The views of a scene show one set of named points, each view turned or mirrored, and shifted as a whole, with a little noise and some points left out.
(in the rows, 128 means zero)

Scene 1
View 1
k766: [124 139 169 106 156 115 112 176 125  99  72 161 142 135 132 137 137 109
 116 148 114  90  52 161  97 123 169 158 153 122 118]
k374: [129 131 150 153 139 154 129 143 161  83 109 124 175 123 150 155 138 112
 159 133 158  98  94 126  85 117 177 127 150 163 143]
k624: [124 132 149 130 164 135 139 148 134 114  94 149 156 130 146  96 129  96
 134 136 131 113  72 127 105 124 164 136 138 140 131]
k242: [122 123 129 130 137 138 118 141 129 106 114 130 138 139 134 121 143 119
 104 125 117 110  53 128 135 125 140 138 138 108 110]
k774: [118 126 153 139 137 122 139 154 150 107  99 144 148 127 137 123 134 117
 118 118 141  94  78 141 116 120 153 116 129 135 127]
k515: [119 134 154 142 170 138 142 138 149 112  95 136 165 121 157  95 122 100
 153 129 156 111  89 129  86 132 172 130 134 173 145]
k425: [142 121 115 125 131 133 133 164  90 135 132 171 124 126 122  63 145 100
  93 124  80 132  59 100 167 114 124 128 140  55  96]
k596: [150 135 156 125 148 141 129 185 130  90  86 177 164 136 135 152 148  89
 134 163 112 100  68 128 105  95 184 144 173 114 118]
k414: [127 131 141 118 170 133 129 145 123 123  94 150 144 137 145  85 133  96
 119 140 112 120  54 128 118 130 155 147 138 123 119]
k826: [140 126 160 176  94 126 162 189 154  97 125 172 167  98 123 143 137 112
 148 106 157  81 135 125 113  92 161  76 142 126 137]
k819: [123 132 134 138 147 153 109 130 127 101 124 115 156 115 145  99 130 115
 155 122 138 118  85 117  94 138 160 150 145 144 134]
k463: [142 140 152 127 159 132 135 176  95 127 106 180 150 100 135  53 124  86
 152 136 112 121  96 114  99 124 168 141 155 120 130]
k42: [111 119 138 142 163 119 171 134 155 140  99 145 145 136 151  70 125 102
 105 112 144 117  70 125 140 126 138  99 102 142 129]
k445: [118 116 127 147 120 126 146 144 145 115 124 134 134 137 129 120 144 124
  90 105 126 105  65 126 159 116 124 104 117 100 112]
k899: [121 128 158 106 153  86 149 183 109 146  79 190 114 130 120  66 132 105
  77 123  96 104  50 151 148 125 134 124 119  87 105]
k973: [159 132 134 122 147 152 127 181 104 105 108 182 157 132 132 114 151  79
 128 165  86 121  67 102 128  94 170 146 177  85 107]
k615: [115 117 145 162 117 127 155 145 183  93 107 128 157 139 139 168 142 126
 110 108 161  85  83 139 134 105 147  88 118 140 128]
k977: [127 130 128 117 151 139 113 144 103 120 118 142 134 126 136  76 137 108
 117 131 102 125  57 119 127 135 143 155 142 100 113]
k738: [136 139 169 114 190 126 153 175 141 115  56 185 166 144 153 111 133  73
 131 170 123 107  59 136  98 106 189 141 151 148 129]
k708: [ 91 114 135 135 131 105 138 123 156 124 107 110 118 143 133 110 133 143
  69  86 141  98  47 155 155 143 111 109  89 120 114]
View 2
k414: [112  87 135 132 149 124 113 109 111 160 125 122 121 150 155 145 121 125
 102 129 142 166  87 166 148 157 124  90 125 126 153]
k774: [139  83 134 139 125 114 113  84 122 145 129 105 127 151 127 122 160 122
 112 138 124 139  96 171 124 135 127 104 109 141 125]
k463: [115 101 110 118 128 160 156 101 102 167 140 149 156 132 154 131 116 127
 112 158 144 182  70 159 166 163 126  98 123 150 142]
k738: [ 98  75  86 146 128  97 125 115 138 175 144 126 153 173 156 142 139 111
  94 109 140 148  70 154 160 179  88  75 113 157 130]
k596: [120 109  94 118  99  97 138 100 165 146 118 128 159 149 141 136 126 118
 100  97 131 156  99 177 163 158 110  77 118 142 111]
k708: [154  74 203 154 160 117  69  90 100 143 128  76  83 147 117 128 170 121
 113 147 130 136 100 191 100 126 164 113 121 108 145]
k826: [157  98 107 138  69 138 141  63 135 132 136 127 171 126 108  82 185 130
 129 161 108 129  98 157 134 127 140 121  96 180  84]
k973: [113 126 116 113 100 123 138 118 153 142 113 152 160 121 152 140  98 132
 101 105 141 185  98 173 186 168 140  83 138 134 127]
k425: [131 120 189 125 129 154 100 128 118 145 126 141 132 101 138 137 111 137
 105 131 152 197  89 188 178 170 198 101 160 115 147]
k445: [146  95 185 143 123 120  83  97 123 129 117 106 111 125 121 116 158 134
 115 132 128 147 108 180 131 135 174 112 130 125 129]
k977: [122 104 153 117 146 138 121 106 106 149 113 124 116 130 151 148 104 130
 107 137 144 182  95 181 152 147 145  96 134 113 158]
k819: [125  96 115 115 137 131 141  76  94 135  99 122 115 140 155 131 116 139
 122 153 124 156 112 153 131 115 106 103 100 130 153]
k624: [115  82 117 137 136 120 124  96 110 155 127 121 128 152 150 133 136 127
 108 137 132 152  89 156 140 148 109  95 110 143 144]
k766: [131  96 110 115 133 101 136  93 147 166 133  98 138 171 135 153 129 100
  93 112 138 160  84 203 136 155 104  78 115 119 125]
k374: [127  87  87 129 107 101 137  67 123 126  99 116 129 150 144 114 145 136
 122 133 108 125 118 143 122 111  88 100  87 152 124]
k242: [134 100 157 127 135 113 105  97 125 134 106 108 111 136 139 138 127 129
 109 121 132 158 109 185 136 135 144  97 125 112 143]
k515: [111  69  97 142 137 123 131  79  92 153 126 120 123 161 154 123 146 130
 117 153 124 136  91 134 125 132  88 102  90 156 146]
View 3
k445: [138 173 146 169 135 107 125 156 145 143 115 106 101 141 110 103 109 132
 127 104 155 127  92 120 155 133  97 131 137 134 129]
k515: [166 109 173 139 106 116 128 128  98 110 124 159 118 105 141 127 155 157
 114 117 117 119 139 144 116 169 102 157 136 104 115]
k738: [198 110 130  99  95 156 136 139  84 100 128 145 144 118 129 105 158 149
  85 140 130 135 130 136 113 122 124 154  95 119 122]
k819: [126 117 162 172  99 115 126 137 116 106 136 163  85 111 125 123 116 159
 135 116 122 124 143 160 125 159 112 154 145 111 128]
k977: [113 141 140 133  94 127 113 162 130  91 138 130  90 135 109 102  86 161
 127 106 154 128 131 159 147 137 106 143 112 122 135]
k374: [172 112 157 188 109 123 145 120  99 136 124 172 107 103 134 127 149 142
 125 142 106 135 134 134 109 143 130 152 161 117 128]
k425: [101 176 123 105 100 120 101 188 148 112 148 101  90 152 106  90  60 153
 127 104 165 136  99 132 170 123 112 117 111 114 160]
k42: [155 151 164 116 135 100 112 154 130 125 114 116 116 128 132 113 152 143
 112  92 145 109 103 130 143 167  75 138 117 108 107]
k826: [184 146 191 161 112 100 145 130  98 167 123 131 140 109 149 129 111 146
 124 134 100 147  96  66 126 141 137 128 192 108 173]
k766: [169 118 147 153  84 156 147 129  97  89 118 125 131 128 107 100 102 158
  99 126 144 141 140 138 124 102 123 167 107 158 129]
k615: [182 155 158 199 144 110 147 128 125 166 101 126 120 124 123 117 150 120
 121 125 132 131  95 104 133 133 105 139 158 141 118]
k624: [156 122 152 131 102 128 127 143 106 106 129 144 114 119 127 114 133 154
 111 117 131 128 130 142 127 145 109 150 120 115 125]
k414: [140 131 139 122  99 133 118 153 117  92 130 135 108 129 116 104 118 158
 111 110 149 126 131 156 137 138 104 149 102 123 123]
k242: [132 148 136 169 114 128 128 149 133 116 123 127  95 136 103 102 104 143
 126 114 152 129 118 148 144 125 108 145 123 139 126]
k774: [166 138 165 161 117 119 137 135 114 126 113 125 122 123 123 114 124 145
 115 114 135 128 116 121 132 138 107 149 138 133 125]
k708: [142 170 174 185 148 100 128 142 151 125  89  87 105 142 105 104 120 133
 122  75 170 108 101 132 155 146  61 152 122 158  95]
k463: [135 123 164  88  75 125 113 158  99  90 151 140 117 117 137 112  90 180
 116 115 125 135 134 133 133 149 124 140 127  94 161]
k899: [148 161 159  90 100 132 118 165 124  90 118  71 139 150 110  89  79 162
  95  86 174 130 105 114 160 119  89 143  91 144 135]
k973: [140 140 102 113  81 152 124 168 112 109 158 144 105 134 113  94  88 154
 116 148 138 156 120 137 139 101 151 127 115 112 169]
View 4
k819: [ 98 143  89 120 147 119 135 151 148 158 132 132 147 115 132 149 147 120
 136 115 125 113 131 136 145 139 151 143 116 102  71]
k414: [101 136 104 130 110 120 132 127 144 114 168 134 120  93 141 148 130 118
 117 133 140  94 116 138 136 125 165 140 102  90 102]
k615: [115 156  81 111 137 122 133 145 110 125  81 153  95  98 131 141 126  81
 121 168 136 148 180 141 124 102  95 130 109 133 121]
k42: [ 97 170  78 132 115 115 137 146 118 118 182 147  92  86  97 153 121  84
 129 158 136 113 156 150 123 105 147 160  99 104 113]
k766: [124 112 122 136 119 130 126 113 153 103 117 139 107 102 173 135 120 137
 111 150 130 131 102 120 143 132 166 108  99 100 114]
k899: [ 95 134 107 150 112 133 132  97 139  62 193 137 101  72 128 131  85 112
 106 144 136 125 115 164 112  92 167 114  72  64 145]
k624: [116 138  95 133 123 123 137 140 138 126 152 144 119 108 135 141 130 111
 125 152 132 103 127 130 142 132 161 141 107 109  95]
k977: [ 81 134 101 123 124 122 130 120 149 115 166 122 146  88 143 147 129 124
 116 102 140  95 118 155 129 116 155 132 100  71 101]
k515: [125 149  82 136 134 121 143 159 137 153 147 155 111 121 117 143 139 105
 139 165 122 115 134 119 152 143 167 152 115 126  75]
k425: [ 67 134  94 123 122 138 136 107 134  76 186 116 165  77 140 133 104 103
 106  94 153  68 137 190 109  91 134 122  88  49 133]
k738: [148 119 111 146  98 137 143 130 136 100 157 156 101 115 165 129 122 111
 116 191 138  78 110 111 152 148 180 134 109 123 108]
k596: [135 104 111 129 123 148 140 123 137  96 107 144 140 119 190 118 122 114
 109 159 142  79 122 126 147 141 142 109 112 115 113]
k708: [ 72 175  94 113 120  98 113 122 126 119 135 131  75  61 102 171 123 103
 118 127 135 177 155 158 105  78 119 141  88  86 127]
k826: [134 132  58 143 189 157 157 156 113 118  96 165 147 137 118  95  93  71
 131 178 111 133 180 158 135 118 112 106 101 130 111]
k242: [ 87 139 103 112 123 118 125 122 137 116 126 126 125  85 148 152 132 115
 114 116 144 115 137 149 124 109 128 129 104  89 112]
k463: [111 125  84 152 147 143 150 138 148 116 187 141 153 120 124 119 108 112
 129 138 121  86 116 148 143 136 183 131  99  88  89]
k445: [ 82 155  87 112 129 121 128 125 119 103 129 131 117  78 127 146 118  89
 114 125 144 129 165 166 111  86 104 129  96  90 128]
View 5
k826: [140 124  69 174 109 116  88  66 193 169 137  98 127 170 122 106  87  82
 130 126 150 130 109 123 137 104 159 105 100 166 152]
k445: [ 90 123 104 186 109 135 132 115 133 133 120 141 125 117  82 128 151 118
 145 119 103 118 143 121 133 122 141 132 107 130 125]
k463: [107 188 141 140 139 111 118  80 152 158 158 149 124 145 126 123 120 146
  81 162 173 103  92 122 102  77 180 100 125 152 117]
k973: [123 139 113 123 137 116 113 110 127 149 137 182 156 145  91 122 162 153
  86 117 176 110  92 114  97  58 177  84 102 136 126]
k425: [ 91 169 141 175 108 154 125 101 103 152 140 200 160 105  66 124 172 156
 106 147 144 112 111 109 123  91 155 105 117 113 125]
k899: [ 33 173 146 184 133 146 139  78 134 126 140 174 136 152  97 107 159 181
 107 130 130 129 134  94 105 107 144 112 118 152 124]
k977: [ 93 165 140 147 139 120 138 118 119 139 141 162 123 117  92 142 154 144
  99 147 137  92 122 126 102  81 175 117 126 132 108]
k42: [ 88 159 133 162 113 111 143 106 148 127 139 125 100 114 141 120 127 149
 124 138 122 132 115 123 134 143 124 143 107 139  96]
k738: [ 91 140 121 105 160  84 132 107 164 116 140 139 111 177 156 110 133 175
  85 106 166 128  96 110  86  85 156 104  95 170 104]
k615: [116  91  73 165 116 107 120 115 165 129 115 100 108 145 115 124 125  97
 150  97 107 130 137 130 131 125 138 134  91 152 126]
k414: [ 89 156 137 135 145 104 144 119 133 125 140 149 112 132 120 133 147 157
  97 133 139 106 114 122  98  91 162 119 114 144 100]
k374: [146 112  83 122 144  77 120 123 173 141 131  92  93 150 135 141 108  94
 118 117 141 101 114 142 107  88 177 120 104 160 114]
k766: [ 71 129 113 137 169 103 135 109 153 117 130 138 114 180 107 129 146 147
  97 107 139 104 139 112  74  65 181 104 116 172 120]
k596: [114 115  99 114 153  96 118 116 152 132 131 148 134 172 111 121 146 145
  94 100 163 113 106 115  87  61 177  93  98 160 124]
k708: [ 58 133 122 198 120 134 153 120 135 116 119 122  97 113  93 139 146 124
 150 124  74 115 168 124 126 140 133 154 119 139 110]
k624: [103 149 122 134 144  96 134 112 153 132 141 127 102 142 133 130 127 141
 102 131 143 109 112 126 103  95 163 122 112 153 106]
k242: [ 98 129 115 155 134 117 137 128 128 130 126 146 119 125  89 142 156 129
 120 122 119 100 136 126 108  93 165 122 115 135 115]
k819: [128 151 120 134 143  94 135 123 147 145 139 113  93 119 118 154 119 105
 105 151 137  82 119 146 107  84 188 125 128 144 105]
k515: [116 152 121 126 145  80 134 111 172 134 145  97  80 140 158 133 104 126
 103 139 143 106 108 139 107 106 164 130 114 160  98]
k774: [ 97 128 106 158 133 110 130 105 160 132 130 116 106 148 117 126 125 121
 124 120 124 116 131 123 113 106 154 125 109 157 119]
View 6
k242: [167 121 126 106 121 109 103 115 150 164 142 114 114 149 125 134 125 153
  78 129 153 153 124 122 123 126 109 130 122 109  96]
k774: [158 130 142 110 114 120 105 163 113 142 134 107  98 158 125 124 133 167
  94 137 151 139 125 124 130 139 118 123 121  92  96]
k615: [158 147 119  98  82 137  82 189  76 143 159 115  99 155 115 116 133 152
  86 139 179 135 117 129 133 121 103 123 103  90  92]
k445: [177 120 118  88 103 127  72 125 118 168 140 122 105 153 130 107 118 159
  81 129 158 148 142 119 111 108  98 113 107 105 100]
k425: [171 106 134  73 148 101  88  56 162 166 106 111 120 155 136 102  91 173
  73 124 129 181 179  91 101 104 114 122 120 125 112]
k515: [156 135 167 115 116 112 141 184 139 110 129 121  97 184 129 165 160 169
 119 152 138 138 120 116 146 136 138 122 121  70 100]
k766: [145 136 147 142 153 103 126 140 137 149 123  78 101 139 119 126 131 163
  78 127 141 139 103 123 141 181 128 147 149 117  97]
k899: [176 116 155 112 163 115  71  93 137 173  91  96  83 152 151  82 119 192
  93 113 122 133 151 100 109 161 124 108 140 125 132]
k708: [201 106 120 111  93 136  57 130 128 197 148 139  85 153 150 116 147 165
  96 121 159 116 116 142 106 127  89  91 114 100 106]
k374: [136 144 144 112  99 112 147 198 114 108 152 107 114 163 105 162 140 149
  92 155 160 154 111 130 152 130 125 146 116  75  74]
k414: [161 133 146 119 148 102 122 115 167 143 123 109 107 164 129 146 144 163
  94 133 137 147 123 102 138 143 135 132 131 108 117]
k977: [165 106 149 104 144  95 125  91 183 155 119 114 120 156 134 143 121 166
  84 134 126 167 141 112 119 128 122 128 131 107  97]
k596: [123 157 138 116 153  97 135 145 122 119 124  71 120 147  97 126 113 155
  69 139 152 166 123  98 151 154 139 168 134 117  98]
k738: [136 170 158 129 167 104 130 153 134 111 112  85  96 172 117 136 153 171
 103 138 141 139 116  82 160 169 159 149 136 108 134]
k463: [147 114 184 100 154  92 148 130 154 111  92  97 109 172 133 133 117 186
 102 146 110 170 164  99 126 138 145 126 132  90  98]
k42: [182 132 150  93 114 129  84 142 131 143 125 138  86 186 147 128 156 179
 121 136 144 128 143  99 125 116 126  98 105  82 131]
k624: [154 136 155 113 133 109 128 150 145 128 126 110 103 171 128 146 144 169
 103 141 139 147 126 108 140 140 135 130 125  91 108]
k973: [129 145 138  93 164  89 131  99 149 123 112  81 131 151 104 123  97 160
  65 136 138 186 154  82 137 130 137 163 127 124 107]
k819: [158 110 152 109 110 100 150 151 163 131 140 122 119 164 123 172 137 158
  97 153 138 162 125 132 133 121 121 128 122  77  73]

In a view up to two points have been moved. Name them for each view, in the order of its rows, or write -.
view 1: k826
view 2: k973
view 3: k738
view 4: k463
view 5: k445, k596
view 6: k414, k977

Scene 2
View 1
k483: [124 144 138  95 160 106 119 122 158 138 148 116 105 148 116 153 142 111
 143 117 106  78 104 143  97 112 134  97 107  84 146]
k597: [113 130 123 112 145  80 109 109 156 142 147 120 131 176 125 130 154 115
 158 107 109  64 111 164  85  97 138  90 120  77 157]
k301: [112 120 112 111 134  72 119 102 127 134 137 108 131 159 118 128 151 116
 161 120 126  78 107 158  97 101 137  89 146 103 156]
k547: [127 138 107  92 127 101 136  94 131 125 113 138 102 155 138 153 170 130
 149  94 146  96 151 135 122 106 133 123 128 103 122]
k770: [116 136 111 121 120 102 105 108 106 145 156 117 122 165 120 137 151 119
 153 115 140  95 122 151 138 100 138 111 110 109 156]
k662: [108 112  75 152  92 110 134 127 144 137 122 137 127 145 115 122 132 145
 172 132 120 109 119 146 127 113 144  80 162 136 137]
k659: [125 128 103 153 102 161 133 120 104 123 122 137 118 137  98 142 113 154
 143 144 129 145 119 120 193 127 146 105 139 162 100]
k969: [120 132 117  98 144  86 129 105 168 130 124 135 115 165 133 141 161 124
 157  96 113  72 129 152  84 104 136  99 130  80 135]
k156: [127 142 126 120 131 130 116 103 115 132 141 130 116 162 114 147 144 130
 138 115 132 107 128 137 155 111 139 116 107 112 124]
k799: [114 116 122 164 123 120 105  98 109 124 139 133 163 190 102 114 124 143
 146 128 108 105 110 159 158 103 150  89 135 121 117]
k109: [122 137 116 100 140 106 128 126 162 140 137 123 101 139 119 150 144 120
 154 117 113  84 114 140  98 114 136  96 123  97 146]
k651: [124 139 127 135 128 132 106 104 109 133 146 132 129 174 111 139 137 133
 137 117 126 109 124 144 165 107 144 114 104 113 124]
k9: [109 108  83 175  86 123 125 108 117 124 117 149 153 169 110 113 126 158
 162 130 121 122 126 151 161 109 150  88 161 144 112]
k453: [117 137  77 120  90 115 128 116 119 147 130 140  97 143 135 147 163 136
 163 106 162 112 152 136 146 107 135 122 124 127 146]
k635: [118 130 105 113 126 103 128 113 147 134 127 132 113 153 125 142 151 130
 157 110 125  91 127 143 112 109 137 101 133 105 137]
k569: [124 139 131  93 151  96 122 105 138 131 136 117 112 156 122 148 153 115
 145 110 124  82 118 144 107 108 133 106 119  92 140]
k586: [118 137  83 110 100 103 128 111 114 144 131 131  98 143 134 148 165 128
 162 107 162 106 147 136 137 105 134 120 126 123 150]
k279: [124 138 123 132 127 131 114 108 116 131 142 132 123 165 112 142 136 132
 141 119 126 110 123 141 157 109 141 111 111 116 125]
k559: [128 134 108 111 119 124 139  89 116 114 104 146 112 155 126 150 154 144
 143 104 144 117 149 129 153 112 136 124 136 124  99]
k529: [119 142  91 128 101 133 121 133 131 152 147 134  97 136 121 151 143 132
 157 120 141 115 131 133 149 115 139 112 109 126 150]
k148: [112 113  97 136 105  87 119  79  72 123 125 116 151 173 116 118 149 132
 156 122 154 109 126 153 154  99 141 102 160 137 132]
k329: [113 116 107 142 122 100 122 105 145 126 124 138 144 175 118 121 137 140
 158 117 108  92 121 156 117 105 144  86 148 109 124]
View 2
k529: [112 128 120 133 149 125 134 110  92 122 112  79 119 133 117 121 110 148
 127 157 104 141 143 135 150 115 119  97 118  93 167]
k597: [ 86 119 177 129 134 131 184 112 112 164  63 127 115 157 144 158  80 149
 120 105 133 134 166 136 171 131 134 120 116 123 179]
k156: [105 139 117 129 153 118 151  90 103 158 113 104  99 149 130 127  99 146
 113 151 112 148 133 133 164 109 118 117 146  98 149]
k329: [117 112 153 113 154 138 180 120 114 159  90 116 149 152 139 130 103 151
 111 111 125 153 131 153 158 125 120 134 122 123 144]
k559: [116 148 102 131 153 124 166 101  99 160 127  99 124 152 121 103 110 141
 125 124 120 153 121 126 167  90 111 101 137  99 107]
k659: [151 118  92 116 175 128 135 101 105 144 146  81 144 145 127  99 142 146
 117 184  85 169 103 155 148 111  98 130 150  85 131]
k770: [ 96 132 130 126 151 116 140  90 119 139  92 109 107 138 138 142  81 167
 125 135 114 148 152 137 162 130 120 113 120 101 161]
k969: [ 91 128 168 137 128 138 195 122  97 170  77 119 122 163 135 139  93 132
 128  94 136 128 159 125 176 108 133 103 116 119 159]
k586: [101 143 115 137 143 122 139 105 103 125 106  89 123 131 123 120  93 157
 146 121 116 143 148 125 161 109 116  79 102  96 137]
k483: [ 93 125 166 144 128 130 180 105  96 173  81 117  98 170 142 153 103 127
 132 140 115 126 168 126 183 116 131 115 133  99 193]
k569: [ 93 135 151 141 133 126 176 100 107 171  86 120 104 165 144 145  93 138
 134 124 119 135 161 125 183 114 125 108 129 101 164]
k453: [107 142 109 134 147 122 135 110  98 116 113  80 126 125 113 112  98 156
 135 126 117 145 140 128 152 107 116  80 103  98 136]
k148: [119 131 110 111 168 120 145  88 147 145 106 118 145 138 153 126  85 184
 138 110 110 175 129 151 162 135 103 121 116 105 103]
k279: [108 134 116 121 160 119 148  91 109 154 114 105 108 145 129 127  99 154
 103 151 114 153 127 141 157 116 117 127 146 103 147]
k662: [138 100 142 116 157 144 159 132 108 129 102  91 173 139 133 118 123 154
 131 127 106 156 133 158 146 130 112 117 103 110 147]
k635: [106 126 146 133 140 135 173 117 101 153  93 106 130 152 131 129 104 141
 130 118 120 140 148 133 167 113 123 105 116 108 152]
k109: [102 122 160 143 130 137 177 117  93 159  88 105 121 162 136 140 111 129
 139 133 113 129 163 129 175 113 126 104 120 100 180]
View 3
k453: [152 130 156 135 134 166 146  65 106 150 119 105 123 100 135 162 140 125
 128  89 157 167 113 137 121  98 110 121 112 111 132]
k770: [117 138 151 119 128 172 148  91 113 128 147 105 126 134 145 157 157 152
 141 109 133 132 122 149 128 105 120 129 122 124 126]
k799: [121 129 116  84 133 140 103  94 144 145 157  95 128 132 132 127 185 152
 133  97 125  90  97 153 119 130 116 134 100 130 128]
k659: [145 121 115 106 145 103 127  73 136 174 165  79 129  84 127 118 161 109
 143  69 179 127 131 166 111 132 104 135  76 117 156]
k635: [138 123 158 138 112 145 121  93 117 152 128 121 130 126 140 175 147 132
 132 119 135 125 112 142 125 118 140 123 122 115 119]
k301: [123 124 165 139 115 176 122 103 100 144 153 122 134 153 149 178 165 148
 125 124 109 108 112 143 130 137 144 124 118 111 111]
k329: [139 118 139 117 119 141  94  96 130 153 135 113 130 135 138 158 167 140
 120 112 118 100  89 140 121 129 136 124 110 116 116]
k279: [120 136 133 108 124 135 134  87 137 141 145 104 125 116 134 144 160 141
 153 106 152 122 125 154 122 112 121 136 116 132 134]
k109: [129 119 172 148 106 128 126 109 113 147 136 119 132 136 157 184 135 128
 139 132 138 123 126 147 127 114 155 123 131 112 118]
k569: [115 133 165 140 102 149 135 101 117 141 139 132 129 134 140 184 151 141
 153 139 132 117 131 146 129 121 150 130 135 127 117]
k586: [145 132 159 142 129 175 151  69 101 148 126 114 125 106 133 171 144 129
 131  97 150 162 118 139 124 105 116 122 115 113 129]
k651: [115 141 127  99 126 138 137  86 142 136 146 102 123 117 133 137 162 147
 155 106 149 121 122 155 121 105 116 138 118 138 135]
k483: [109 128 172 141  97 125 132 118 121 135 143 123 131 145 159 183 137 139
 155 147 134 111 137 153 130 111 162 131 143 125 116]
k969: [132 125 169 146  94 147 111 101 121 147 113 142 128 139 139 195 146 141
 134 144 120 114 105 132 127 117 159 122 142 121 104]
k547: [140 135 155 147 105 163 135  70 118 157 112 144 124 101 114 183 151 130
 146 121 146 143 120 133 123 117 134 125 129 127 120]
k9: [156 115 114  94 148 141  92  76 133 163 142  85 128 113 130 125 179 133
 105  70 132 114  78 143 113 129 103 122  79 109 131]
k597: [116 127 168 130 103 160 116 116 117 128 131 127 131 162 157 185 153 157
 132 143 105 105 102 138 131 111 154 123 142 121 102]
k148: [133 135 127 115 141 197 130  68 107 156 161 112 129 116 116 145 192 147
 125  84 121 119 106 144 123 148 104 129  87 120 129]
k559: [145 135 132 129 115 143 129  58 132 169 122 132 123  81 101 160 162 123
 151 102 160 136 122 139 117 127 120 131 110 130 135]
k529: [141 125 154 128 133 136 145  85 114 143 135  89 127 111 154 152 133 123
 136  94 163 155 125 152 121  92 119 125 114 112 136]
k156: [118 139 138 114 119 138 143  84 134 142 143 112 124 110 129 149 156 139
 159 110 155 128 131 153 122 108 123 137 122 134 134]
View 4
k597: [166 144 161 132 152 133 117  81 144  88  88 149 138 142 149 126 155 108
 155 111 129 127 132  94 118 128 127 156  88 112 138]
k659: [ 88 172 148 103 133  90 188 163  98 119 160 111 110 131 155  97 136 143
 129 150 106  96 107 153 163 139 120 122 152 157 186]
k156: [132 173 150 110 111  92 154 132 118 101 125 124  99 145 148 122 155 117
 151 136  96 111 122 118 126 135 123 139 124 126 185]
k109: [151 164 167  98 143 113 139 106 129  97  84 144 140 135 149 125 134 111
 155 109 132 129 109  99 155 136 139 152 100 126 152]
k799: [114 142 143 149 153 126 152 121 127  99 153 120 121 144 165 101 170 132
 125 149 107  99 142 137 121 128  95 137 128 131 160]
k453: [142 183 166 107 113  95 149 120 112 138 138 148  92 116 125 118 128 122
 166 125 121 111  95 132 116 138 164 123 112 151 162]
k547: [146 183 157  86 126 101 138 115 116 121 113 154 114 125 131 138 144 100
 153 125 108 119 108 137 113 136 157 148  78 112 175]
k301: [148 133 162 129 159 125 120  95 123  85 100 157 147 137 132 113 145 126
 151 114 116 121 127 125 117 126 147 139  98 123 139]
k148: [118 137 150 138 147 113 135 123 102 104 156 150 120 131 121 102 155 141
 137 142  89  98 130 171  90 125 147 117 113 134 161]
k483: [156 158 163 102 136 111 134 103 133  76  67 137 140 149 154 131 146 107
 157 108 120 133 122  84 152 134 127 160 103 111 159]
k9: [102 154 149 137 164 126 164 128 118 135 181 131 121 119 159  92 149 140
 123 152 130  92 118 163 128 134 117 123 123 154 153]
k662: [120 154 165 124 167 127 156 115 121 128 147 143 136 114 150  95 130 137
 138 129 148 107 105 142 145 137 138 126 116 159 137]
k569: [153 159 160 103 135 109 129 105 126  85  85 145 134 145 141 132 149 108
 154 114 108 126 124 107 130 131 139 153  96 110 163]
k651: [130 165 148 125 117 100 154 129 121 100 133 120  99 147 153 116 161 123
 147 139  96 106 130 116 124 134 111 139 129 129 179]
k586: [147 176 167 106 117  95 142 117 110 126 127 155 101 121 120 119 130 121
 164 121 116 114 101 132 114 135 170 124 107 142 162]
k635: [144 166 163 106 144 116 139 108 125 112 109 148 130 129 144 123 142 112
 149 122 127 120 112 122 133 135 141 146  95 127 155]
k529: [141 177 167 111 114  94 158 125 118 122 127 133  97 127 140 111 129 128
 164 121 126 114  99 108 144 140 143 127 133 157 162]
k279: [129 167 151 118 122 100 155 129 120 100 129 123 106 144 151 116 155 122
 146 136 102 110 124 119 132 135 119 140 126 130 176]

In a view up to two points have been moved. Name them for each view, in the order of its rows, or write -.
view 1: -
view 2: k279
view 3: k9
view 4: k156
